Points on a hilly landscape, in no order, each with its height.
A ball rolls from a point to the lowest of its 2 nearest points, and stops where none of them is lower. Distance is the straight distance between rows; heights are no part of it.
k197 h=6.71: [-59,38,-24,12,29,28,-13,24,-19,-1,21,-38,5,34,31,-51,18,-2,-4,-13,-36,-14,-18,14,13,24,-12]
k681 h=4.65: [-7,-13,-20,-5,-20,7,-12,-21,-19,-5,0,37,11,-28,-22,71,1,-3,-6,-21,32,4,20,-39,-19,3,3]
k203 h=3.98: [27,-12,49,8,-68,-8,-20,-3,15,31,26,52,-11,-26,33,-10,6,-16,-23,32,-21,5,-2,-36,8,-15,10]
k656 h=4.30: [48,10,39,-29,-2,-34,-1,-25,29,9,-34,42,-26,-32,-18,9,12,6,-6,18,19,13,4,-17,-4,-24,-8]
k301 h=3.43: [-24,-19,4,-24,-30,53,-3,28,-28,-28,27,14,46,-17,-6,13,-21,6,10,-36,-25,-53,-12,2,-5,-3,-43]
k309 h=7.61: [18,-4,1,23,23,-18,0,-10,-22,20,-17,-6,-34,20,3,37,-4,-5,13,-35,43,13,-20,50,4,13,-37]
k576 h=3.82: [37,28,-14,-4,45,-36,4,-40,29,-7,-17,-20,-26,-15,-36,-11,32,5,-12,10,47,16,-1,18,-1,-21,1]
k758 h=3.48: [40,-4,43,22,-31,-20,7,-19,38,34,21,50,-26,-29,25,-22,-2,7,-13,44,-8,11,9,-8,12,-17,34]
k90 h=4.91: [-3,-7,42,-16,27,2,-10,0,1,-8,-38,43,11,-15,-22,40,-11,15,26,-28,-10,-43,-5,4,-24,3,-58]
k218 h=4.21: [27,-62,24,-30,-78,33,-4,17,-6,-5,1,3,40,-8,-19,23,-21,7,8,4,8,-17,23,-43,17,-12,-14]
k752 h=4.22: [-6,-6,52,-17,0,11,16,31,-5,-9,-12,-49,7,2,16,-41,12,-4,-8,7,32,-33,31,-29,-16,-31,-4]
k613 h=3.94: [15,27,-33,-30,13,17,26,11,5,-3,14,12,2,-27,-24,-15,-1,17,15,25,-42,13,5,18,12,7,21]
k570 h=7.90: [7,5,-28,-3,-16,-18,-21,19,21,18,4,20,-16,19,-21,-14,27,9,-9,8,-34,26,-9,-16,24,45,33]
k615 h=6.58: [39,6,-5,-6,1,-21,35,-9,-9,-5,-9,-17,-21,-7,0,-6,4,5,6,12,4,25,-6,44,16,-4,-11]
k496 h=1.77: [21,-33,57,-23,-6,-36,-26,-2,26,4,-70,-5,-7,24,-13,25,5,-3,-3,-16,32,-17,11,-10,1,-14,-37]
k689 h=5.50: [12,-50,10,28,-27,-29,-25,-11,42,8,-9,14,7,32,4,-10,-13,-8,2,18,-8,13,-17,0,4,23,30]
k810 h=5.70: [-31,-25,18,25,-15,6,-10,23,2,1,36,-13,22,33,40,-54,-19,-8,1,0,-37,-24,-20,19,-8,16,3]
k23 h=5.88: [2,-23,-3,-14,-43,-10,2,-36,13,-12,-3,-1,35,-10,0,62,-34,-13,-33,17,18,11,10,-8,-25,-47,16]
k950 h=5.51: [-26,-39,16,15,3,1,-13,10,8,-23,4,-6,34,40,24,-10,-24,-7,22,-16,-29,-31,-16,35,-13,11,-18]
k430 h=2.89: [8,3,31,15,-8,4,12,-21,13,20,19,60,-8,-53,21,-11,-16,5,3,26,12,-3,13,-12,-15,-19,28]
k898 h=5.40: [13,-8,33,-5,-37,-17,-3,-1,37,18,1,0,21,4,6,-26,-9,-5,-22,37,-25,3,1,-5,-9,-30,26]
k384 h=1.41: [7,1,-27,-7,-37,9,40,-15,-18,-14,16,-43,3,-15,-7,31,-18,-21,-32,15,31,10,23,-8,-3,-39,7]
k677 h=2.59: [-34,-10,-32,12,67,20,-18,-14,-3,-33,-32,-17,30,42,1,-10,-10,4,56,-17,-30,-21,-5,21,6,40,-18]
k755 h=2.38: [-29,50,-42,12,29,25,-1,2,-39,18,16,13,-22,-6,12,7,12,18,-7,-21,-17,29,-12,26,7,23,-13]
k463 h=4.09: [-28,10,-7,-10,3,1,-2,-3,-31,-14,4,12,22,-20,-2,77,-22,0,-16,-37,2,-11,-10,13,-11,-11,-41]
k40 h=7.16: [-42,-5,32,-21,-19,12,-52,46,2,4,26,-8,19,34,2,-54,10,-4,4,-30,-27,-58,-30,-15,10,29,-33]
k46 h=2.35: [-36,47,-33,16,62,32,4,-8,-28,-22,-12,-64,4,21,41,-28,-3,13,27,-15,-13,8,-4,34,11,13,-35]
k183 h=3.68: [14,41,-47,-25,53,37,40,-20,-2,-23,-4,-6,9,-32,-25,-20,-11,17,17,34,-21,3,22,7,6,-25,15]
k355 h=6.80: [-7,30,-26,-7,28,-11,2,-27,42,-9,-2,-6,18,-14,-20,-25,-1,13,-11,36,-22,-3,9,-24,-22,-21,54]
k173 h=2.65: [-19,27,-30,-7,10,27,-21,24,-22,19,14,38,-12,3,-21,13,12,16,11,-15,-31,15,-18,13,21,47,-18]
k332 h=1.82: [24,-17,4,-20,0,-28,-8,-31,28,-5,-37,-38,-5,8,-27,25,11,-12,-18,-5,60,11,8,-33,-16,-32,18]
k364 h=5.69: [-8,-5,22,6,-62,16,-3,37,-18,24,56,-4,-4,-17,40,-27,11,-18,-37,7,-9,-12,-2,-33,-2,-4,6]
k892 h=2.80: [-30,-6,25,-15,7,55,8,39,-27,-22,25,-28,38,-18,5,-24,-1,14,24,-25,-20,-72,17,-35,-8,-7,-27]
k856 h=8.07: [10,40,-22,-3,-26,-35,-4,-4,20,23,-1,0,-39,-24,-9,-3,35,-5,-48,18,3,41,0,-29,11,-9,33]
k675 h=8.81: [29,-16,42,-10,-32,15,27,13,-2,6,23,53,10,-33,11,0,-25,18,20,14,-17,-15,-1,7,1,-12,-23]
k348 h=3.36: [1,30,14,-19,0,27,34,39,-37,12,15,-2,-18,-23,13,-25,7,7,-6,-5,-19,9,-7,29,25,0,-34]
k449 h=4.53: [32,40,-45,46,53,-25,21,-33,14,17,22,-20,-43,-15,-1,-20,9,18,6,4,13,44,-20,63,19,7,17]
k437 h=3.95: [45,17,32,19,-24,-55,2,-16,65,32,-3,15,-27,-2,0,-38,21,8,-16,40,-22,21,-3,-5,12,10,49]
k825 h=5.92: [-3,-47,24,14,-71,2,-13,33,-37,24,20,-7,-3,11,20,8,-1,-26,-8,-23,47,-10,1,-28,3,15,-13]
k416 h=5.81: [25,-30,3,44,30,-45,-4,-35,51,5,-23,15,-13,34,-9,-34,1,-4,29,10,28,12,-1,25,-22,16,38]
k971 h=2.90: [34,-10,-11,-28,24,-9,11,-36,17,-41,-39,-8,19,-8,-44,40,-8,4,17,-6,28,1,15,11,-16,-34,-6]
k483 h=4.74: [13,19,31,-20,23,-5,5,-7,-4,0,-27,57,-16,-33,-24,32,0,13,13,-5,9,-8,-1,21,-8,-1,-43]
k296 h=2.32: [2,17,-16,9,62,15,1,-14,-2,-24,-30,-15,5,38,2,-13,-4,15,50,-12,-21,2,-5,55,21,23,-38]
k281 h=8.29: [19,35,-52,12,-3,5,10,12,-26,38,27,33,-41,-27,3,-1,9,16,-3,7,-17,47,-6,22,49,31,15]
k860 h=4.04: [23,21,2,-10,57,32,38,-10,0,-19,-5,15,9,-37,-21,-12,0,27,38,10,8,-19,24,-1,-9,-15,1]
k553 h=6.45: [-30,17,-15,12,37,-11,-6,-17,9,-23,0,-29,19,26,17,-30,-13,0,14,2,-31,-17,-3,19,-24,-9,4]
k766 h=5.56: [-22,-64,6,18,-46,-7,-36,41,-19,13,-5,-18,-11,60,0,-5,6,-25,-6,-27,35,-6,2,-33,9,35,3]
k980 h=4.19: [30,1,-29,-27,-46,24,39,18,-5,8,33,3,12,-19,-10,-19,-15,11,-4,38,-48,17,-7,15,31,2,17]
k119 h=6.12: [-7,-7,-4,-3,53,-28,-27,-21,39,-22,-61,5,5,35,-40,-22,16,8,28,-5,-7,-15,-1,-6,-3,19,1]
k250 h=1.58: [-3,35,-8,-3,31,-6,15,-27,-19,6,9,6,-27,-29,12,30,-6,-5,-12,-10,27,14,-3,17,-16,-24,-13]
k582 h=4.92: [-17,-31,-19,7,-12,22,-10,15,-29,3,5,14,6,-2,-11,41,-2,-1,13,-29,36,-8,13,-42,-10,28,-4]
k533 h=0.98: [-34,14,-31,14,15,64,20,15,-41,6,59,14,28,-13,20,0,-31,29,22,-14,-44,-14,-7,22,-3,12,-14]
k986 h=8.50: [23,-13,-21,-10,2,39,52,17,-30,-9,9,3,-2,-20,-18,-12,3,11,36,16,20,8,27,-15,13,0,15]
k260 h=5.25: [-12,-53,11,11,-11,13,-26,27,-15,-1,-9,-9,12,45,-12,15,-7,-7,28,-42,44,-25,20,-43,2,39,-8]
k700 h=5.49: [6,-36,-25,-6,-55,14,2,21,-28,8,30,7,4,2,3,8,-6,-11,-7,0,-4,24,-11,-5,23,17,8]
k635 h=4.68: [16,14,-5,27,31,5,21,-2,4,22,20,45,-26,-19,-5,-29,-13,26,39,19,-17,5,1,19,7,19,14]
k338 h=2.25: [-13,-34,-5,-20,-6,16,-8,26,13,-14,-14,-44,28,43,-25,-31,6,0,23,2,5,-27,23,-41,10,6,20]
k879 h=7.84: [5,-20,-41,15,3,-17,-31,13,12,17,-15,35,-27,36,-33,0,16,-10,15,-20,-10,29,-13,-9,22,67,14]
k544 h=0.61: [-23,4,11,12,33,47,14,31,-34,1,23,-18,16,11,34,-49,-17,16,44,-15,-27,-40,-10,25,14,23,-35]
k279 h=1.34: [-39,1,23,2,1,-30,-21,9,-12,-2,-5,-38,0,25,31,16,5,-18,-43,-15,13,-18,-12,0,-33,-18,-19]
k131 h=3.51: [-25,9,32,-25,-25,24,12,39,-16,-14,19,-43,25,-5,13,-21,1,1,-22,-8,-12,-33,6,-19,-7,-20,-22]
k83 h=4.56: [36,17,10,-23,-13,-18,5,-18,-3,7,-17,53,-31,-37,-12,31,4,-1,-8,4,5,15,-14,11,21,-15,-16]
k100 h=5.23: [39,-57,25,20,-47,-38,-42,-10,42,28,-35,26,-15,23,-3,10,1,-9,-1,16,39,24,-2,-28,7,7,29]
k278 h=5.30: [-28,-19,23,10,-36,8,-17,42,7,29,22,-9,0,7,21,-36,25,-14,-21,5,16,-14,4,-52,-6,2,21]
k936 h=5.68: [-5,-26,-41,-9,-42,5,4,-5,-11,-13,8,6,25,3,-7,50,-19,-11,-16,11,-7,14,0,-6,-8,-3,17]
k69 h=6.24: [-13,-22,-17,5,13,7,26,-34,8,-24,8,15,41,-2,-1,28,-47,5,14,6,-18,-12,1,20,-35,-26,7]
k958 h=1.20: [-24,30,-17,0,32,-26,-35,8,17,7,-18,13,-18,4,-26,0,41,-4,-16,-14,7,13,-10,-33,-6,18,17]
k107 h=4.75: [42,5,-31,-12,-7,-23,4,-36,7,-5,-16,25,-18,-34,-38,35,8,4,-15,6,32,32,-4,4,14,-16,10]
k743 h=0.30: [-9,-9,-25,-25,-31,35,39,7,-14,-25,11,-58,32,3,-16,14,-17,-15,-17,19,9,-12,34,-20,-8,-28,17]
k420 h=4.37: [-39,13,-14,9,-4,6,-17,-18,-24,-3,25,37,23,-38,9,63,-8,-3,-24,-7,12,-6,-6,-22,-40,-18,-2]
k308 h=3.50: [-14,-4,18,22,24,24,3,33,-53,-12,-18,-38,-3,17,3,15,5,3,17,-57,35,-27,19,-5,8,28,-41]
k614 h=1.64: [-36,6,-31,16,-17,33,0,23,-34,16,55,33,1,-17,23,12,-16,-3,-8,-5,-26,1,-23,13,2,20,1]
k990 h=1.81: [-25,-32,19,18,-6,49,23,30,-32,-5,48,-24,29,5,35,-27,-21,-1,39,-18,-5,-51,2,-6,-13,6,-14]
k817 h=5.61: [-14,-7,20,11,-19,-23,-5,4,44,5,24,-3,26,16,33,-33,-20,-3,-13,23,-57,-7,-20,20,-17,-5,17]
k331 h=3.73: [-31,8,3,-9,8,31,-5,22,-41,-30,11,-21,48,3,10,21,-16,8,2,-47,-26,-44,-15,14,-7,4,-55]
k873 h=1.65: [-8,34,-5,16,12,-41,-35,-15,13,19,-4,36,-38,-17,5,19,24,-3,-28,-9,11,25,-23,-13,-16,11,10]
k36 h=8.15: [3,10,-57,14,-34,-27,-19,-10,4,17,12,7,-12,-8,-18,37,19,-17,-47,10,0,36,-3,-32,8,18,49]
k539 h=6.21: [2,-3,10,-11,30,-14,-20,-12,46,-4,-34,34,20,6,-28,-20,1,10,25,16,-30,-16,-13,-3,-10,12,8]
k162 h=8.22: [27,19,-58,7,-21,-20,5,-20,-12,20,25,30,-31,-25,-6,40,2,-6,-34,11,-7,48,-14,13,28,12,30]
k43 h=6.27: [23,18,4,-15,30,-22,29,-42,23,-26,-1,-3,6,-32,-9,-1,-13,2,5,25,5,0,13,35,-20,-56,25]
k608 h=6.35: [-14,10,-17,17,46,-11,0,-35,22,-20,-2,13,27,10,15,12,-29,-5,20,0,-43,-16,-10,41,-32,-8,4]
k134 h=7.30: [-11,5,-1,13,18,21,23,4,-35,-8,14,-14,19,-6,16,9,-11,2,25,-9,13,-16,11,11,-16,-3,-14]
k211 h=6.08: [14,-16,4,-2,-13,-19,12,-40,36,-12,-6,15,25,-15,-2,17,-39,-3,-4,25,-2,3,10,9,-34,-45,28]
k845 h=5.37: [-24,26,1,1,-36,10,18,21,-10,17,49,-36,-11,-19,39,-35,7,-13,-55,31,-18,0,1,-12,0,-30,16]
k454 h=2.07: [15,34,-49,24,33,-34,-25,-31,24,17,15,23,-28,-21,-30,10,28,18,-30,8,8,29,-11,-7,-3,17,42]
k878 h=2.93: [-11,25,12,-3,29,11,7,27,-8,4,-2,-4,-22,16,7,-40,12,7,19,-5,-19,-2,-2,23,16,22,-18]
k610 h=4.66: [28,-21,31,-35,-35,18,10,8,0,-17,-33,-9,18,-1,-21,37,-16,5,1,-8,15,-9,25,-27,-2,-17,-13]
k280 h=7.78: [16,-13,-8,21,5,3,-8,9,-4,13,-17,52,-39,6,-32,19,7,5,32,-19,24,17,-14,8,27,57,-15]
k50 h=3.45: [-2,-1,14,5,-13,6,14,2,-17,12,16,29,-11,-38,5,5,3,-4,3,14,32,-13,14,-33,-20,-9,15]
k762 h=2.04: [-34,-30,23,29,6,-19,-16,0,-17,-15,-7,-54,22,40,43,19,-11,-29,-9,-32,21,-25,-4,19,-20,-5,-9]
k276 h=5.11: [-11,-23,43,-6,15,20,-15,8,-3,-14,-22,20,37,-15,-18,21,-14,18,27,-31,1,-61,14,-33,-26,7,-26]
k227 h=3.76: [-10,-32,6,-39,-65,42,-4,23,-4,-17,18,-4,47,-6,-16,14,-16,4,-8,-18,-20,-33,4,-22,-2,-6,-19]
k650 h=0.20: [-31,-2,-54,14,9,60,32,-7,-28,-4,47,7,26,-28,17,5,-28,-1,22,2,-22,-12,11,4,-10,-7,12]
k973 h=6.43: [35,19,7,-21,33,-20,36,-23,29,-19,-23,-27,-5,-2,-6,-22,1,4,9,23,-6,12,-4,50,-3,-35,1]
k897 h=1.68: [-27,15,-28,-7,19,3,-3,0,-8,-3,-5,-19,-5,4,-21,9,16,-10,-17,-2,5,6,3,-23,-10,7,13]
k983 h=4.76: [38,-23,47,-18,-62,-4,-37,-14,28,20,-33,35,-3,-14,2,28,10,-6,-28,20,11,20,20,-48,17,-27,12]
k254 h=8.62: [44,-29,20,-22,-23,26,33,23,-17,3,-11,21,-5,-19,-26,-10,0,14,39,8,6,6,19,-14,21,9,-14]
k640 h=2.60: [22,14,-7,-8,45,14,18,16,-8,-7,-34,-2,-28,21,-6,-32,5,16,42,-2,-29,14,-7,61,40,22,-29]
k195 h=6.89: [-38,32,7,-13,16,-14,-34,32,-4,-12,-11,-22,-2,47,13,-8,13,-5,-6,-29,-46,-6,-42,47,20,23,-48]
k977 h=4.08: [-29,-5,33,32,-4,26,3,42,-53,10,22,10,-17,-3,16,9,11,3,13,-49,39,-21,4,-22,6,40,-40]
k410 h=6.91: [24,20,36,-36,-4,-11,33,13,-33,-11,-20,-32,-20,-17,2,25,10,-6,-16,-12,20,-2,1,20,10,-31,-53]
k53 h=7.70: [24,-12,-5,28,4,-32,-17,-13,-13,20,-20,40,-50,1,-11,41,2,-14,12,-21,46,25,-20,18,14,29,-21]
k82 h=5.24: [30,-37,-4,8,-60,2,17,0,-5,18,16,41,-18,-8,-5,2,-6,-11,1,23,7,21,10,-26,29,15,23]
k587 h=2.44: [14,-13,-32,2,21,-20,-5,-49,34,-16,-20,-26,14,6,-27,19,2,-11,-5,5,31,9,13,2,-28,-21,24]
k868 h=6.81: [-50,20,-16,3,19,28,-25,35,-38,-7,11,-30,7,46,24,-12,3,7,5,-51,-32,-13,-34,37,26,44,-48]
k157 h=7.48: [5,-1,-11,37,43,7,34,-15,-43,-1,-1,-13,-22,3,14,9,-14,-5,25,-23,48,8,6,44,-8,-2,-16]
k818 h=4.23: [19,36,-18,34,28,-12,28,-11,-13,27,22,-34,-55,-9,22,-28,20,1,-7,0,37,34,-8,43,21,8,8]
k419 h=1.89: [-17,-24,-44,32,36,38,29,-7,-7,-9,24,-6,18,0,-1,-30,-10,5,54,17,1,-4,15,-15,-17,19,46]
k314 h=5.97: [25,-35,-8,12,37,-28,-16,-21,31,-9,-40,-10,-12,40,-36,-37,17,-1,33,4,41,-1,0,-6,0,19,30]
k524 h=3.23: [-12,13,0,-2,25,-25,-13,-6,23,-11,-26,-69,-10,29,-14,-40,32,-11,-14,6,22,4,10,-23,-16,-11,31]
k114 h=2.77: [-21,-25,-32,-21,14,39,-13,18,0,-19,-16,-11,38,21,-49,1,7,7,40,-12,-17,-25,13,-44,11,29,11]
k394 h=0.99: [10,-22,15,-13,7,-30,-29,-15,17,-19,-64,-39,5,31,-27,19,19,-1,-1,-29,61,-10,14,-20,-17,-8,-6]
k603 h=2.43: [-5,-26,-46,11,46,25,4,-16,-8,-32,-1,-25,33,27,-12,-32,-18,8,60,7,-15,-22,9,-4,2,24,19]
k477 h=5.09: [2,-30,24,-3,-48,1,-13,-9,43,11,-4,-22,18,15,5,-2,2,-11,-27,30,2,14,24,-41,-12,-43,39]
k651 h=1.17: [-11,-10,-69,23,21,32,41,-20,-15,-21,30,-27,16,-13,-5,-2,-25,-6,11,12,10,0,30,-4,-7,-1,47]
k891 h=4.98: [54,-26,-27,1,-29,1,23,-22,-8,11,0,36,-31,-21,-23,26,-13,2,19,21,24,34,9,17,28,4,18]
k93 h=6.67: [4,19,3,3,27,-15,9,-9,46,-6,0,-31,20,14,-9,-61,1,0,5,39,-57,-4,7,2,-7,-7,46]
k505 h=5.65: [6,-7,-15,43,13,-43,-13,-33,39,14,5,16,-3,19,11,-7,-8,1,-1,17,-12,22,-11,17,-17,14,45]
k862 h=4.00: [23,17,41,-20,25,-43,-22,-22,50,7,-32,17,-21,-13,-15,-25,22,9,-11,23,9,-3,-4,-3,-21,-24,5]
k403 h=1.83: [-33,-12,-4,6,25,-16,-28,-4,2,-23,-36,-56,8,41,-10,17,19,-16,-13,-23,48,-19,24,-39,-16,-3,3]
k581 h=0.88: [16,66,-10,-10,57,-8,14,-16,-7,9,-8,0,-46,-38,-12,15,28,17,-14,-8,26,30,-5,43,1,-23,-22]
k127 h=4.10: [-4,0,24,-21,-43,29,30,5,-15,5,27,-4,15,-39,14,17,-14,-1,-21,18,11,-20,18,-40,-22,-46,6]
k219 h=3.84: [-23,-4,18,-2,-20,16,-12,12,-36,-1,27,26,16,-34,24,50,-19,4,-16,-38,-4,-27,-25,3,-16,6,-52]
k78 h=1.05: [-3,-10,59,-26,-20,-32,-36,2,42,5,-42,13,9,7,7,15,1,-3,-17,2,-2,-17,1,-9,-20,-30,-11]
k939 h=4.82: [-26,-25,54,-4,-16,-4,-25,23,14,2,-7,-17,18,22,10,-22,5,1,-5,-12,21,-38,20,-51,-32,-11,4]
k354 h=1.08: [-29,12,52,3,23,-33,-21,7,43,-8,-23,-31,9,29,20,-68,16,2,-7,12,-29,-24,-4,0,-15,-11,5]
k101 h=2.21: [11,9,4,21,37,-4,22,-34,3,6,13,51,-16,-45,2,22,-23,15,14,7,22,-1,2,23,-22,-16,6]
k465 h=7.05: [-28,-4,13,-38,-8,-2,-48,47,7,-7,-20,-22,14,43,-20,-32,28,-5,-10,-28,-30,-28,-2,-26,14,24,-19]
k563 h=4.89: [27,-1,-9,15,-16,-6,7,-1,30,24,26,49,-11,-16,-8,-28,-18,11,15,44,-58,17,-11,13,19,26,34]
k935 h=1.51: [3,48,2,-5,70,-23,0,-20,2,-14,-31,-9,-21,-4,8,7,9,11,8,-11,-2,7,-21,51,-3,-12,-34]
k123 h=5.21: [43,-16,-27,1,-64,-23,-13,-30,25,18,8,39,5,-17,-7,39,-14,-7,-27,37,-35,41,6,-11,16,-8,41]
k629 h=3.17: [-25,38,-63,-14,33,29,20,-20,-22,-27,-4,-55,24,4,1,13,-14,-3,-4,5,-26,7,4,18,6,-12,-8]
k569 h=6.73: [42,1,13,-36,-34,-14,33,3,-10,-15,-18,-22,-6,-1,0,21,-11,-11,-16,10,-5,20,-4,33,18,-33,-27]
k388 h=1.46: [-9,-34,-9,-25,-34,24,20,22,4,-17,4,-68,38,32,-8,-31,-10,-13,4,14,-11,-12,18,-17,9,-26,16]
k507 h=2.14: [-4,9,-3,9,28,-22,-32,-23,19,11,-16,70,-31,-33,-28,20,19,8,5,-6,32,7,6,-39,-13,23,5]
k732 h=6.59: [-48,35,-4,-5,17,4,4,22,-3,-1,23,-23,15,8,29,-35,4,-9,-19,19,-46,-13,-14,7,-9,-2,4]
k452 h=6.96: [-27,10,5,-27,-12,-8,-33,39,-6,-5,-7,-13,-8,31,-7,-9,28,-8,-24,-12,-29,7,-27,5,18,19,-25]
k44 h=5.34: [23,-14,-34,-18,-60,-12,-29,-6,33,1,0,16,18,7,-22,20,-3,-5,-29,22,-51,31,-10,-27,13,6,34]
k2 h=3.14: [-6,6,2,21,28,-32,29,-18,-3,-12,-7,-39,-5,29,34,-3,-20,-13,-4,7,12,0,-14,59,-13,-21,-10]
k768 h=2.56: [-19,-13,13,22,24,-10,-3,2,-7,-10,-11,-45,-3,32,1,-18,6,-10,11,-13,43,-18,25,-17,-17,-7,17]
k572 h=6.38: [-17,-50,50,21,-62,-4,-35,-7,-4,8,19,38,26,2,36,33,-26,-16,-22,-23,7,-23,-23,1,-21,1,-22]
k361 h=3.33: [34,33,3,11,31,-30,1,-13,8,9,-7,7,-50,-35,-25,-12,49,2,-22,3,69,29,5,-6,4,-9,14]
k16 h=4.88: [31,-28,34,2,-50,-36,-24,6,20,20,-27,-9,-35,32,9,-3,18,-21,-26,8,40,40,-3,-33,35,6,18]
k182 h=7.97: [18,10,-18,-7,-43,-16,5,24,3,12,6,-16,-22,6,-2,-12,21,-5,-37,24,-28,28,-12,-1,27,15,23]
k48 h=3.83: [6,38,4,11,6,4,41,20,-31,26,26,-10,-41,-20,25,-36,21,-6,-10,13,10,24,-2,24,14,-2,-2]
k115 h=3.67: [9,33,12,-17,9,-57,-14,-12,49,3,-28,-30,-19,7,-19,-23,30,-4,-33,9,-1,24,-5,-5,-4,-20,20]
k567 h=4.54: [14,-14,48,-11,-57,-36,-34,27,34,28,-22,12,-27,30,2,-22,23,-14,-29,7,-10,25,-18,-17,42,20,-7]
k896 h=6.57: [-8,22,-13,30,40,-17,-6,-15,35,-4,8,-2,8,23,15,-54,-11,10,20,27,-57,4,-13,26,-5,14,27]
k342 h=3.41: [-11,36,-68,-10,51,35,23,-35,-5,-31,7,-19,24,-5,-1,-2,-31,15,17,21,-48,15,8,42,6,-9,11]
k549 h=4.63: [5,-11,32,-13,-65,5,25,-2,3,-2,36,-13,15,-18,47,0,-22,-20,-36,29,-19,-4,6,0,-13,-50,4]
k190 h=2.55: [-38,28,-48,13,65,49,-16,10,-35,0,2,-4,4,12,-13,-9,18,19,29,-25,2,-1,4,-31,8,42,-4]
k535 h=2.79: [-18,29,-34,-6,32,51,30,12,-47,-6,11,-55,6,8,27,-1,-13,8,10,-16,-17,4,5,37,21,-2,-30]
k351 h=4.40: [23,-16,46,-24,-81,18,-12,0,1,8,4,44,9,-32,17,25,0,-4,-25,16,0,2,7,-44,16,-22,0]
k941 h=4.55: [37,-31,44,8,-52,2,14,11,-39,12,8,38,-30,-21,20,19,-8,-11,13,-4,26,5,6,-3,28,10,-28]
k29 h=0.19: [-19,-4,70,-13,1,-25,-37,4,67,5,-20,5,16,13,9,-37,0,-2,-11,16,-28,-26,1,-18,-36,-35,12]
k801 h=2.88: [-10,-3,-35,-18,17,42,-7,28,-6,-12,-6,42,10,16,-39,-1,12,20,43,-12,-33,-5,-2,-13,13,39,-7]
k920 h=3.96: [28,13,-22,0,-2,-26,32,-42,-4,-9,0,-32,-9,-12,3,53,-15,-25,-24,12,24,26,-5,46,-14,-47,-24]
k128 h=7.11: [4,15,11,-14,16,25,52,5,-37,-21,-2,-51,8,-17,4,32,-6,1,-5,-8,23,-9,16,26,-7,-27,-29]
k928 h=6.56: [8,-57,64,11,-37,-26,-27,-7,15,1,-18,28,8,22,29,31,-25,-8,1,-11,13,-15,-8,17,-16,-7,-32]
k694 h=5.32: [-36,-31,41,-8,20,8,-26,16,-3,-19,-13,5,35,26,0,-7,-21,9,27,-33,-13,-53,-3,-8,-15,15,-40]
k832 h=4.24: [25,16,41,14,-35,-35,-15,20,42,37,8,36,-37,7,10,-40,20,2,-15,22,-31,25,-13,-8,26,30,12]
k609 h=8.37: [24,11,-25,2,-12,28,28,22,-32,16,26,39,-26,-35,-9,-12,13,11,16,20,3,30,12,-6,31,21,15]
k473 h=4.15: [-7,-13,27,7,-31,9,0,21,-50,8,12,36,-11,-17,25,36,1,-5,-7,-28,21,-12,-10,0,14,15,-36]
k98 h=5.04: [29,-1,-25,-8,-31,-4,2,-13,19,13,31,51,-2,-36,-4,3,-11,19,-9,34,-46,24,5,-11,17,-1,43]
k204 h=8.72: [30,-7,29,-32,-21,26,27,29,-11,1,8,41,2,-17,-18,-21,-12,18,28,7,-33,-14,0,25,33,10,-35]
k773 h=6.22: [-21,-43,20,21,-73,-15,-45,10,-20,18,14,34,-3,24,29,26,-5,-23,-20,-34,23,-7,-27,-15,-3,25,-30]
k484 h=6.29: [4,-30,-2,-5,4,5,-18,-14,19,2,-16,56,12,0,-20,9,-13,9,31,1,-11,-9,-5,-3,-13,22,3]
k712 h=2.16: [-27,26,-46,19,53,10,3,0,-16,7,13,-12,-7,4,-9,-16,23,3,17,-10,16,10,8,-12,-3,33,25]
k826 h=1.93: [-16,65,-37,19,75,8,-3,-28,-6,1,-8,-31,-21,11,13,-17,10,12,14,-22,-17,22,-17,55,12,1,-24]
k970 h=4.41: [16,18,-14,14,57,36,31,3,-29,4,4,29,-16,-15,-5,-11,-7,23,54,-3,9,-4,16,27,15,23,-8]
k396 h=5.00: [-4,13,24,-10,-37,-20,17,5,2,12,17,-30,-9,-22,33,5,0,-20,-56,25,3,12,-1,2,-12,-44,5]
k647 h=4.67: [14,-51,32,-34,-79,25,-24,10,27,4,-19,-16,36,11,-5,22,-4,-8,-24,10,6,2,16,-45,15,-32,11]
k695 h=6.93: [-4,29,-13,-15,11,-16,-11,-14,38,10,-4,2,-4,-31,-19,-19,40,1,-32,31,-4,19,24,-55,-15,-16,52]
k287 h=4.18: [11,45,-43,-12,66,-13,3,-34,8,-25,-28,-62,-9,10,-25,-19,36,2,-16,-4,37,24,-5,10,4,-19,8]
k407 h=3.61: [2,-2,9,4,-9,-16,36,-22,-22,-15,6,-24,2,-4,36,45,-34,-23,-17,5,6,2,1,49,-21,-39,-26]
k593 h=1.98: [-34,21,12,-13,12,-35,-33,3,6,-11,-32,-31,5,15,-8,28,25,-11,-36,-28,26,-8,-2,-30,-25,-23,-11]
k154 h=2.05: [-27,24,-40,34,5,-5,0,2,-18,11,32,15,-8,-1,23,15,-14,-3,-13,-7,-20,24,-25,22,-5,12,12]
k106 h=2.70: [17,14,11,16,30,-13,-7,-24,-2,13,-11,32,-31,-38,-21,21,30,9,-5,-17,72,4,8,-28,-18,-5,-1]
k263 h=2.69: [-17,-21,9,32,-9,-29,13,-4,-2,-8,12,-50,18,29,50,-3,-22,-32,-15,1,-2,0,-17,45,-20,-18,9]
k206 h=2.95: [-32,21,-14,-10,47,35,-12,34,-44,-10,-4,-35,3,20,-3,-20,26,10,19,-38,11,-13,10,-17,10,34,-27]

Call two points neighbours if one is among the 2 nearest of the other. Go from one point of each pair to the other, from neighbour to neighbour, staying as low as possible. Name the highest point that can't be avoided.
k219 / k394 | k287
k394 / k279 | k593
k743 / k296 | k801
k183 / k394 | k920
k29 / k394 | k496
k650 / k296 | k677
k544 / k296 | k878
k958 / k219 | k473
